Each row is a point on a landscape with many peaks, with its height.
From any point a climber steps to the highest of the 2 points nearest to it. It stops when none of these is higher. Distance is the straight distance between rows; heights are no part of it.
z417 h=347: |  1.821 | -2.036 |  5.603 |  4.259 |  0.957 |  2.029 | -1.288 | -0.252 |  1.766 | -0.067 | -3.215 |  1.523 | -3.378 |  0.257 | -2.644 | -0.847 |  2.893 |  0.101 | -4.674 |  0.946 | -2.422 | -4.444 | -2.806 |
z274 h=110: | -1.060 |  2.543 | -2.745 | -0.133 |  1.792 | -3.854 |  4.306 | -0.749 | -3.083 | -4.610 | -1.525 |  1.521 | -0.373 | -0.482 | -2.905 |  0.419 |  0.520 | -0.204 |  0.130 |  4.103 | -4.651 |  1.376 | -1.218 |
z307 h=439: |  0.457 |  3.021 |  1.286 |  0.762 |  1.628 | -0.229 | -3.657 |  2.351 |  1.600 |  7.084 | -0.136 | -3.344 |  3.356 |  1.194 |  0.214 |  1.489 | -1.507 |  2.049 |  2.296 | -1.823 |  2.894 | -0.867 |  1.068 |
z461 h=236: | -0.821 | -4.579 | -2.351 | -3.068 | -1.380 |  0.584 | -0.224 |  0.483 | -1.668 | -4.192 |  1.536 | -1.908 | -2.397 | -1.082 | -0.418 |  0.376 |  4.011 |  1.122 |  0.562 |  3.626 |  4.417 |  2.855 | -1.158 |
z578 h=79: |  0.337 |  1.358 | -3.139 | -2.164 |  0.351 | -0.770 |  3.727 |  1.037 |  2.213 | -2.412 | -2.651 |  1.246 | -0.899 |  1.316 | -2.550 |  1.559 |  0.225 | -1.893 |  0.296 |  2.578 | -5.554 |  1.597 | -2.126 |
z279 h=112: | -0.610 | -3.951 |  0.533 |  0.886 | -5.344 |  1.546 | -1.510 | -0.775 | -0.179 |  0.128 |  5.567 |  2.035 | -1.853 |  0.982 |  4.040 | -1.904 | -0.306 | -2.107 | -1.714 |  0.752 |  2.096 | -3.256 |  2.428 |
z530 h=355: |  1.743 | -1.950 |  3.648 |  1.029 | -3.603 |  1.174 | -0.051 | -0.660 |  4.728 | -3.777 | -3.771 |  2.488 | -1.422 |  1.660 | -2.160 |  1.089 |  0.205 |  1.632 | -1.820 | -0.118 | -4.098 | -0.778 | -3.343 |
z852 h=47: |  1.151 | -1.167 | -2.003 | -3.327 | -4.455 | -1.139 |  1.224 |  3.164 |  0.392 | -2.724 | -1.581 |  4.007 | -0.450 |  1.600 | -0.842 |  2.879 | -1.056 | -3.661 |  1.721 |  1.194 | -4.459 |  2.230 | -0.342 |
z950 h=235: |  0.985 | -0.020 |  1.231 | -1.430 |  0.110 | -0.833 | -3.512 |  4.796 | -3.410 |  0.571 |  1.006 | -0.581 |  4.044 | -1.737 |  1.553 | -2.084 |  0.272 | -2.679 |  1.600 | -4.353 |  2.377 |  1.567 |  3.412 |
z233 h=497: |  1.524 |  3.654 |  1.252 |  0.383 |  4.983 |  0.792 |  1.391 |  2.218 |  2.894 |  3.443 | -1.206 | -2.863 | -0.511 | -1.086 | -2.222 | -2.763 |  1.970 | -1.750 | -2.365 | -2.903 | -0.987 | -1.212 |  1.035 |
z550 h=251: | -0.033 |  1.043 |  1.667 | -4.372 |  0.865 |  0.467 | -1.877 | -3.372 | -2.385 |  2.194 |  2.571 |  3.590 |  2.207 | -2.273 |  3.381 |  0.604 | -0.187 |  0.378 | -0.909 | -1.331 |  0.055 |  1.344 |  0.207 |
z635 h=498: | -2.721 | -1.298 | -6.126 | -5.850 | -1.283 |  2.495 |  3.428 | -2.127 |  1.272 |  2.487 |  3.900 | -0.272 | -1.787 |  0.950 |  2.517 | -0.993 |  0.117 | -2.097 |  0.758 |  3.421 |  2.755 |  0.959 |  0.129 |
z415 h=77: | -2.110 | -3.331 |  0.881 |  3.013 | -4.646 |  0.871 | -0.455 | -2.099 |  1.081 | -3.355 |  4.494 | -0.049 | -2.358 |  1.232 |  1.611 | -0.851 |  0.824 |  1.908 | -1.907 |  3.873 |  1.910 | -4.140 |  0.490 |
z725 h=183: |  0.317 | -3.992 | -0.626 | -1.282 |  0.254 | -0.315 | -0.659 | -1.506 | -2.405 | -2.546 | -0.172 | -2.012 | -3.656 | -0.230 | -0.439 |  2.472 |  1.730 |  3.588 |  2.944 |  4.588 |  1.726 |  1.272 | -0.167 |
z82 h=111: |  3.569 | -4.472 |  1.741 |  4.102 |  1.609 | -3.737 | -1.276 |  1.904 |  0.674 | -0.970 |  0.175 | -3.103 | -3.062 |  0.781 | -0.369 | -0.027 |  1.724 | -0.979 |  0.136 |  2.294 | -0.486 | -2.121 |  1.670 |
z429 h=494: | -1.454 |  4.563 | -1.313 | -1.802 |  1.153 | -1.500 | -1.314 |  1.069 | -1.192 |  3.709 |  0.444 | -2.768 |  5.133 |  0.226 |  0.152 |  0.910 | -1.285 |  1.530 |  2.715 | -0.500 |  1.859 |  0.907 |  1.601 |
z516 h=436: |  2.890 | -4.022 |  5.897 |  3.424 |  1.866 |  1.975 | -2.218 | -2.848 |  0.879 | -1.074 | -1.700 |  0.417 | -6.373 |  0.111 | -1.317 |  1.369 |  0.976 |  2.036 | -2.055 | -0.023 | -0.146 | -2.319 | -0.740 |
z194 h=389: |  0.876 | -3.230 | -3.791 | -4.852 | -2.503 |  0.933 |  2.072 | -1.539 |  4.163 |  2.553 |  3.236 | -1.173 | -3.148 |  1.276 |  1.620 |  1.574 | -0.648 | -0.568 |  0.383 |  2.727 |  0.079 |  0.790 | -0.741 |
z34 h=393: | -3.727 | -0.497 | -2.637 | -3.049 | -6.057 |  1.617 | -1.026 | -0.331 |  0.633 | -4.198 |  0.296 |  4.133 |  4.724 |  1.766 |  1.403 |  2.051 | -0.841 | -0.831 |  1.192 |  1.158 |  1.654 |  1.615 | -2.485 |
z394 h=103: |  3.998 |  1.328 |  2.568 |  2.553 |  3.961 |  0.689 |  1.086 | -3.050 |  2.459 | -2.429 |  0.790 |  0.418 | -4.027 | -0.688 | -0.209 |  1.511 | -0.450 |  0.869 | -0.886 | -3.631 | -2.024 |  1.663 |  0.358 |
z878 h=99: |  3.932 | -3.838 | -1.229 |  0.421 |  0.819 | -3.849 |  0.895 |  2.264 |  1.366 | -1.624 |  1.269 | -1.465 | -3.291 |  1.649 | -0.481 |  2.425 |  3.136 | -2.293 |  0.900 |  5.859 | -3.632 | -2.040 |  0.704 |
z459 h=481: |  1.151 |  0.017 |  5.566 |  0.656 |  0.892 | -2.863 | -1.091 | -0.723 |  0.319 |  3.345 | -1.381 |  0.702 |  0.023 | -2.963 | -1.252 | -2.988 | -1.553 |  2.398 | -3.672 | -3.917 |  0.410 |  0.935 | -0.594 |
z896 h=241: |  2.546 | -3.748 | -3.281 | -1.722 | -3.195 | -0.146 |  0.589 |  2.764 |  0.413 |  1.190 | -0.509 | -1.917 | -2.687 |  2.849 |  1.235 |  1.522 | -2.195 | -2.248 |  4.189 |  1.221 | -2.008 |  1.355 |  2.938 |
z667 h=354: | -1.844 | -1.063 | -2.514 | -4.522 |  0.624 |  2.231 |  1.114 |  3.595 | -2.887 |  0.871 | -2.288 | -1.103 | -1.561 | -0.638 | -1.733 | -3.618 |  4.752 | -2.261 | -1.134 |  2.657 |  3.602 |  1.376 |  0.093 |
z167 h=444: | -1.922 |  0.583 | -2.405 | -0.884 | -4.586 |  1.658 | -0.347 |  1.315 |  3.568 | -4.897 | -0.981 |  1.410 |  3.607 |  1.644 | -1.019 |  3.411 |  1.615 |  1.116 | -0.035 |  1.226 |  1.029 |  2.359 | -4.237 |
z931 h=351: | -3.824 | -0.180 | -1.571 | -2.896 | -5.226 |  2.220 | -2.620 | -0.555 | -2.068 |  0.776 |  0.488 |  5.131 |  6.511 |  2.051 |  3.475 |  0.726 | -0.725 | -2.182 |  0.928 |  0.509 |  2.098 | -0.839 | -1.821 |
z540 h=455: | -3.278 | -1.786 |  1.655 |  2.086 | -0.742 |  3.765 | -0.844 |  0.384 | -1.624 | -4.268 |  1.158 |  1.683 | -1.739 | -2.839 | -1.300 | -3.224 |  4.553 |  0.054 | -5.281 |  0.871 |  2.802 | -1.511 | -2.357 |
z859 h=434: |  1.009 | -3.834 |  2.893 | -0.157 | -4.013 | -1.908 | -0.856 |  2.259 |  5.600 | -5.463 | -1.171 |  1.102 |  0.452 | -0.287 | -2.087 | -0.976 |  1.848 |  1.182 | -4.000 |  0.053 | -1.395 |  1.309 | -3.229 |
z521 h=425: | -1.190 |  1.714 | -0.518 | -2.489 |  4.774 |  2.479 |  0.353 |  2.574 |  2.334 |  5.480 |  0.897 | -4.289 | -1.538 | -1.861 | -1.807 | -3.592 |  3.681 | -0.931 | -3.302 | -0.355 |  1.995 | -2.023 |  0.383 |
z658 h=319: | -1.304 | -2.841 |  0.840 | -1.846 | -1.210 |  0.334 |  2.416 | -1.385 | -1.422 |  1.862 | -4.810 |  0.395 | -2.580 | -0.723 | -1.441 | -5.575 |  1.114 |  1.424 | -2.381 |  1.176 |  1.109 |  0.096 | -1.804 |
z195 h=437: | -1.036 |  8.114 |  2.251 |  2.604 |  4.072 | -2.768 | -0.397 | -0.576 |  0.753 |  2.901 | -1.094 | -0.098 |  4.561 | -0.463 | -2.535 |  0.982 | -0.989 |  1.585 | -1.662 | -1.989 | -1.215 | -0.003 | -0.343 |
z431 h=406: | -2.168 |  2.501 | -0.605 | -3.374 |  3.200 |  0.599 |  0.849 |  0.310 | -1.385 |  6.071 |  2.564 | -3.387 |  0.801 | -1.791 |  0.470 | -3.515 |  1.342 |  0.076 | -1.075 |  0.098 |  2.990 | -1.319 |  2.006 |
z374 h=507: |  0.549 |  3.407 |  1.345 |  3.059 |  3.448 | -3.605 | -0.111 | -1.123 |  3.543 |  2.994 | -2.469 | -2.260 |  3.139 |  1.165 | -2.149 |  1.409 | -3.483 |  3.071 |  0.734 | -0.987 | -0.785 |  0.002 | -2.122 |
z782 h=371: |  1.040 |  1.156 |  0.593 |  3.023 |  2.895 |  0.944 | -2.868 |  4.202 |  2.719 |  0.353 |  2.275 | -4.532 |  0.600 | -1.583 | -0.195 |  0.289 |  1.283 | -0.145 | -0.578 | -3.230 |  1.753 | -0.685 |  1.471 |
z228 h=333: | -1.419 |  2.519 |  0.017 |  3.385 | -0.946 | -1.305 | -0.415 | -0.079 | -2.368 |  0.492 |  0.254 | -0.243 |  5.792 |  0.214 |  1.865 | -3.412 | -4.270 | -0.393 |  1.947 | -5.532 |  1.676 |  0.631 |  2.883 |
z866 h=447: |  2.578 | -0.275 |  2.517 |  2.071 |  2.262 | -1.941 |  0.800 | -3.836 |  0.425 |  0.765 | -2.391 |  1.330 | -3.999 |  1.747 | -1.696 |  4.435 | -1.495 |  1.710 |  1.222 |  3.322 | -4.439 | -2.310 | -1.831 |
z683 h=291: | -0.364 | -0.918 |  1.461 |  1.657 | -0.213 |  4.060 | -0.576 | -0.803 |  3.161 |  0.847 | -0.099 |  1.185 | -2.847 |  0.701 | -0.669 |  0.274 |  3.694 |  0.588 | -3.817 |  2.221 | -0.455 | -3.508 | -3.047 |
z619 h=379: | -2.041 | -3.966 |  0.618 |  0.974 | -2.510 |  1.254 |  1.648 |  1.014 |  0.587 | -3.873 | -2.199 | -0.150 | -2.287 |  0.196 | -1.998 | -4.128 |  2.991 |  0.616 | -3.401 |  2.511 |  1.841 | -0.746 | -1.514 |
z303 h=499: | -2.491 |  1.862 | -3.542 |  1.208 | -1.936 |  0.615 | -0.355 |  3.593 | -3.605 | -1.119 | -2.207 | -1.130 |  3.833 |  1.418 | -0.651 | -0.152 |  1.369 | -0.281 |  2.604 |  1.646 |  2.797 |  0.262 |  0.073 |
z519 h=305: | -1.862 | -0.180 | -1.019 |  0.275 | -3.700 |  2.495 | -0.368 | -1.376 | -1.715 |  1.062 |  0.942 |  2.853 |  1.328 |  1.594 |  2.355 |  1.256 | -0.771 | -0.152 |  0.954 |  1.257 |  0.586 | -2.477 | -0.558 |
z870 h=639: | -3.992 | -0.650 | -6.981 | -2.976 | -1.369 | -0.696 |  5.780 | -1.328 |  0.753 | -0.174 |  2.720 | -1.331 | -0.193 |  0.792 |  0.991 | -3.578 | -2.143 | -2.505 |  0.239 |  2.268 |  0.635 |  0.886 |  0.226 |
z483 h=234: | -0.095 | -2.308 | -0.073 |  1.137 | -1.302 |  0.580 | -0.888 |  0.713 | -2.257 |  0.701 | -1.951 | -3.390 |  1.103 | -0.088 |  0.898 | -2.130 | -3.064 |  1.957 |  2.905 | -2.852 |  3.620 |  1.796 |  2.412 |
z533 h=190: |  1.639 |  0.145 | -3.925 | -0.219 | -0.012 | -0.833 |  1.873 |  2.671 | -1.057 |  0.114 | -3.549 | -1.899 | -0.818 |  2.192 | -1.363 |  2.599 | -4.040 | -1.351 |  6.113 |  0.718 | -4.478 |  0.987 |  2.597 |
z122 h=495: |  0.241 | -0.751 |  1.010 | -1.197 |  1.549 | -0.103 | -0.867 | -0.137 | -0.748 |  3.680 | -0.315 | -1.470 | -1.653 | -1.158 |  0.038 | -0.790 |  0.802 |  2.197 | -0.531 |  0.390 |  2.448 |  0.010 | -0.431 |
z681 h=383: |  1.103 |  3.072 |  2.048 |  3.750 |  4.191 |  1.400 | -4.856 |  2.391 |  2.899 |  5.101 |  3.164 | -4.311 |  0.233 | -0.960 |  0.842 |  3.281 | -0.315 |  0.211 |  0.025 | -2.859 |  2.771 | -3.203 |  1.136 |
z14 h=386: | -2.189 |  0.179 | -2.277 | -1.326 |  0.575 | -1.909 |  4.754 | -2.122 |  0.135 |  2.912 | -2.548 | -1.160 | -0.908 |  0.242 | -1.493 | -4.145 | -1.038 |  1.955 | -1.414 |  2.374 | -0.813 | -0.334 | -1.726 |
z5 h=588: |  4.311 | -0.213 |  5.832 |  0.952 |  4.105 | -0.146 | -0.736 | -2.740 |  0.779 |  2.061 | -3.787 |  2.177 | -5.371 |  0.264 | -1.499 |  3.117 |  0.700 |  0.740 | -0.652 |  0.731 | -2.359 | -1.089 | -1.212 |
z901 h=508: |  3.687 |  2.371 |  2.307 |  5.146 |  2.046 | -1.148 | -2.007 |  2.185 |  0.938 | -0.312 | -2.900 |  0.739 |  0.564 |  2.698 | -1.016 |  4.981 |  1.189 | -1.015 |  1.671 |  0.549 | -3.741 | -2.385 | -0.424 |
z704 h=40: | -0.574 | -0.072 | -2.832 | -1.348 | -2.880 |  0.447 | -1.046 | -1.000 | -1.736 | -2.439 |  1.880 |  3.220 |  4.129 |  0.956 |  3.431 |  3.523 | -4.454 | -1.811 |  4.429 | -2.032 | -1.733 |  1.534 |  1.104 |
z390 h=611: | -0.470 | -0.608 |  2.209 |  0.833 | -1.944 | -3.738 | -0.679 |  0.031 | -0.617 |  0.927 | -0.324 |  0.665 |  1.317 | -0.999 | -1.066 | -1.733 |  0.254 |  2.808 | -1.573 |  1.153 | -0.387 |  0.249 | -1.532 |
z510 h=74: |  1.651 |  1.575 | -2.183 | -0.752 | -0.409 |  1.555 |  2.081 | -1.504 |  0.615 | -2.199 |  0.796 |  1.435 |  0.198 |  0.767 |  2.063 |  2.935 | -4.437 | -1.707 |  3.132 | -4.306 | -3.845 |  1.990 |  1.779 |
z988 h=307: |  0.278 |  0.491 |  2.419 | -5.452 |  3.547 | -1.606 | -1.133 | -1.305 | -2.359 |  2.826 |  2.738 |  0.804 |  2.053 | -4.010 |  1.208 | -3.308 |  0.506 | -0.428 | -1.611 | -2.792 |  0.921 |  2.612 |  2.214 |
z689 h=565: | -3.789 |  3.466 | -3.038 | -2.531 |  0.343 |  1.085 | -1.521 |  1.957 | -1.934 |  1.071 |  1.509 | -0.824 |  5.314 | -0.154 |  0.525 |  0.257 |  3.425 | -0.109 |  0.233 |  1.428 |  3.780 |  0.486 | -0.440 |
z382 h=615: |  2.351 |  2.498 |  0.443 |  4.338 |  2.129 | -2.641 | -0.416 |  0.498 |  1.592 |  2.020 | -0.854 | -2.009 |  0.968 |  1.759 | -0.356 |  3.326 | -3.294 | -0.227 |  2.728 | -0.362 | -2.335 | -1.609 |  0.891 |
z438 h=246: |  0.826 |  5.052 |  2.897 |  1.095 |  2.754 |  0.812 |  0.805 | -3.923 | -1.427 |  3.843 | -1.460 |  4.061 | -1.569 |  0.136 |  0.797 |  2.926 | -2.996 | -1.037 |  1.417 | -2.386 | -2.182 | -0.920 |  0.912 |
z501 h=427: |  2.060 |  0.259 |  1.840 |  2.255 |  3.790 | -2.061 | -1.923 |  3.268 |  4.167 |  3.833 | -0.860 | -3.853 |  0.945 |  0.343 | -1.245 | -0.874 |  0.324 | -0.179 | -1.107 | -2.136 | -0.713 | -1.521 | -0.221 |
z546 h=164: |  1.506 | -0.548 |  1.971 | -0.513 | -0.921 |  0.876 |  0.621 | -5.025 |  1.057 | -4.430 |  2.531 |  2.622 | -2.261 | -1.855 |  1.771 |  1.272 | -1.178 |  2.122 | -1.013 | -2.948 | -1.711 |  2.029 | -0.644 |
z795 h=146: |  2.333 | -2.814 |  3.042 |  4.686 |  0.756 | -4.187 | -0.843 |  0.023 | -1.755 |  0.860 | -0.754 | -3.097 | -1.737 | -0.746 | -0.554 | -2.709 | -1.358 |  1.748 |  0.476 |  0.086 |  2.901 | -0.888 |  1.550 |
z421 h=516: |  0.317 | -0.755 | -0.694 |  1.003 | -0.828 | -0.975 | -1.375 |  1.712 |  4.577 | -3.201 | -0.646 | -1.969 |  1.827 |  0.474 | -1.320 |  1.476 |  1.707 |  1.970 | -1.099 |  0.665 | -0.567 |  1.620 | -2.626 |
z581 h=405: | -3.265 | -0.744 | -1.899 | -0.534 | -0.547 |  2.998 |  0.178 |  5.635 |  0.167 |  0.278 | -4.631 | -1.226 |  0.238 |  0.248 | -3.516 | -3.574 |  5.619 | -1.639 | -3.212 |  1.996 |  3.269 | -0.527 | -2.195 |
z962 h=449: | -2.379 | -0.825 | -2.347 |  1.507 | -1.110 |  2.199 | -1.636 |  6.045 | -0.889 | -1.541 | -2.618 | -3.058 |  2.453 |  0.129 | -1.884 | -2.143 |  3.720 | -0.553 |  0.334 |  0.836 |  4.554 |  0.659 | -0.499 |
z602 h=237: |  0.101 | -0.869 | -0.091 |  2.304 | -1.989 |  1.017 |  2.342 | -4.460 |  0.036 | -5.420 |  1.142 |  2.344 | -3.619 |  0.509 |  0.676 |  2.378 | -3.255 |  1.075 |  1.587 | -0.270 | -4.190 | -0.187 |  0.178 |
z109 h=551: | -4.148 |  1.168 | -1.095 | -0.152 | -0.409 |  2.229 |  1.372 | -2.074 | -3.178 | -4.723 |  1.188 |  3.042 |  1.676 | -1.828 |  0.698 | -3.942 |  2.704 | -0.789 | -3.285 | -0.121 |  2.669 |  0.191 | -1.282 |
z975 h=197: |  0.642 | -1.811 |  0.681 | -0.263 |  1.654 |  1.445 | -4.370 |  1.284 | -4.518 | -0.828 |  4.547 | -0.566 |  0.850 | -2.629 |  4.061 | -1.117 |  0.743 | -2.869 |  1.209 | -4.050 |  3.448 | -0.104 |  4.170 |
z336 h=292: | -0.427 | -1.189 |  3.785 |  6.180 | -3.274 |  1.259 | -1.994 |  0.692 |  2.302 | -3.274 | -2.738 |  2.046 |  0.538 |  1.837 | -1.598 | -0.025 |  1.130 |  1.342 | -2.585 |  0.643 | -1.347 | -4.149 | -2.219 |
z115 h=255: |  0.076 |  2.319 | -0.486 |  0.771 |  0.053 |  4.084 | -2.300 | -0.626 |  0.517 |  0.964 |  3.772 |  1.388 |  0.167 | -0.215 |  2.969 |  2.299 |  1.823 | -1.015 | -0.364 | -2.198 |  1.367 | -1.761 | -0.227 |
z903 h=113: | -0.515 |  4.588 | -2.327 | -1.081 |  0.417 | -0.129 |  3.084 | -2.114 | -1.912 | -3.481 |  0.384 |  3.452 |  2.113 | -0.330 | -0.043 |  2.087 | -3.188 | -0.969 |  1.285 | -1.362 | -5.228 |  2.012 | -0.447 |
z71 h=334: |  1.955 |  0.933 |  0.769 |  2.744 |  0.678 |  1.351 |  2.452 | -2.989 |  0.035 | -0.739 | -4.018 |  1.698 | -3.513 |  2.014 | -1.185 |  2.961 | -3.979 | -0.031 |  2.038 | -1.092 | -4.520 | -0.695 |  0.226 |
z59 h=186: | -0.455 | -4.302 |  0.207 |  2.667 | -0.283 | -0.527 |  0.939 | -1.738 | -1.788 | -1.023 | -0.702 | -3.150 | -2.903 | -0.914 | -0.275 | -4.496 | -1.447 |  3.500 |  0.080 | -0.627 |  3.434 |  0.670 |  1.292 |
z340 h=480: | -1.307 | -2.298 | -3.922 | -0.765 | -2.143 | -1.699 |  5.323 | -1.496 |  2.921 |  0.235 | -0.117 | -0.721 | -2.693 |  0.601 | -1.509 | -3.664 | -3.236 | -0.454 | -1.009 |  2.494 | -2.898 | -0.758 | -0.787 |
z645 h=301: |  2.104 | -6.555 | -2.801 | -1.598 | -3.464 | -0.479 |  0.616 |  1.439 |  3.041 | -0.430 |  1.571 | -3.288 | -3.970 |  1.863 |  1.158 | -0.143 |  0.422 | -1.064 |  1.244 |  2.863 |  0.641 |  1.639 |  1.684 |
z871 h=295: | -1.622 | -3.148 | -2.279 | -5.485 |  0.600 |  1.976 | -1.240 |  2.305 | -4.010 | -2.327 |  2.667 | -0.638 | -1.143 | -3.074 |  0.635 | -1.399 |  5.033 | -2.375 | -1.139 |  1.155 |  5.646 |  2.019 |  0.645 |
z383 h=149: | -1.732 |  4.146 | -1.749 | -2.890 |  1.769 | -3.865 |  3.339 | -2.996 | -2.318 | -0.440 | -0.561 |  1.965 |  2.676 | -1.625 | -2.090 |  1.086 | -3.287 |  1.408 |  0.366 |  1.439 | -4.850 |  2.921 | -1.052 |
z138 h=279: |  1.493 |  0.863 |  1.190 | -0.817 | -0.577 | -1.068 | -0.370 |  1.230 | -1.377 |  0.383 | -2.056 | -1.206 |  2.661 | -0.641 |  0.717 | -1.191 | -2.968 | -0.016 |  3.010 | -5.345 |  0.092 |  3.081 |  2.979 |
z89 h=240: | -0.071 |  1.901 | -1.214 |  4.081 | -0.556 |  3.098 |  0.581 | -1.790 |  3.693 |  0.759 |  1.557 |  0.307 | -1.100 |  1.984 |  0.829 |  2.251 |  0.105 |  0.753 | -1.081 |  0.419 | -1.499 | -3.105 | -1.506 |
z207 h=136: |  1.875 | -1.079 | -2.127 | -2.676 |  0.081 | -1.541 |  0.356 |  1.130 | -1.731 | -0.918 |  0.898 |  0.058 | -1.873 |  0.506 |  0.315 |  3.974 |  2.102 | -0.648 |  2.847 |  4.328 | -1.299 |  1.052 |  0.304 |
z711 h=199: |  0.301 |  2.596 |  1.607 | -2.139 |  1.461 | -2.474 |  0.867 | -1.995 | -4.311 |  3.467 | -0.857 |  2.404 |  0.769 | -0.931 |  0.887 | -0.364 | -2.378 | -0.297 |  1.222 | -0.779 | -2.172 |  0.755 |  1.524 |
z21 h=154: |  0.223 | -2.885 |  1.118 | -0.473 | -0.816 |  1.723 | -2.734 | -2.555 | -4.871 |  0.254 |  5.129 |  2.837 | -0.696 | -0.893 |  5.067 |  0.215 |  0.155 | -1.492 |  1.134 | -0.618 |  2.508 | -2.176 |  2.476 |
z722 h=648: | -4.681 |  4.171 | -3.696 | -1.321 |  2.049 |  0.649 |  1.930 | -1.245 | -3.191 | -1.934 |  2.315 |  0.661 |  4.119 | -1.027 |  0.666 | -3.168 |  2.167 | -1.334 | -0.902 |  1.157 |  2.266 |  0.204 | -0.191 |
z688 h=387: |  0.683 |  1.723 |  4.289 | -2.337 |  3.144 | -2.335 | -0.039 | -2.835 | -0.325 |  5.522 | -0.044 | -0.547 |  0.842 | -3.059 |  0.259 | -3.109 | -3.207 |  1.868 | -1.560 | -4.517 |  2.228 |  1.802 |  2.040 |
z596 h=59: |  3.381 |  4.639 |  3.310 | -1.652 |  6.404 | -1.567 |  0.094 | -1.273 |  1.824 |  1.347 |  0.823 | -0.558 | -1.586 | -2.362 | -1.389 |  2.988 |  0.171 |  0.781 | -0.380 | -3.097 | -1.877 |  2.344 |  0.818 |
z418 h=382: | -1.059 |  5.596 |  1.039 |  4.091 |  0.316 | -1.212 | -1.191 | -0.060 |  0.838 |  1.054 |  0.807 |  0.342 |  6.355 |  0.266 |  0.690 | -0.309 | -2.800 |  1.173 | -0.324 | -5.385 |  0.593 |  0.439 |  0.057 |
z169 h=21: |  2.443 | -1.531 | -0.624 | -1.652 | -4.542 | -0.908 | -1.203 |  2.589 | -2.723 | -1.958 | -0.153 |  3.479 |  1.611 |  1.068 |  2.409 |  3.601 | -1.823 | -3.070 |  3.574 | -0.755 | -2.795 |  1.519 |  2.079 |

For each start below, name the point where the climber stops.
z871: z722
z394: z5
z115: z421
z711: z390

Call two points neighbours if one is among the 2 nearest of the other. Go from one point of each pair to the other, from neighbour to neighbour, staying as high as possible. Name the lowest point that can't be avoided.
z382, z870: z711
z870, z722: z658
z233, z722: z782
z233, z390: z431
z5, z421: z336
z5, z382: z866
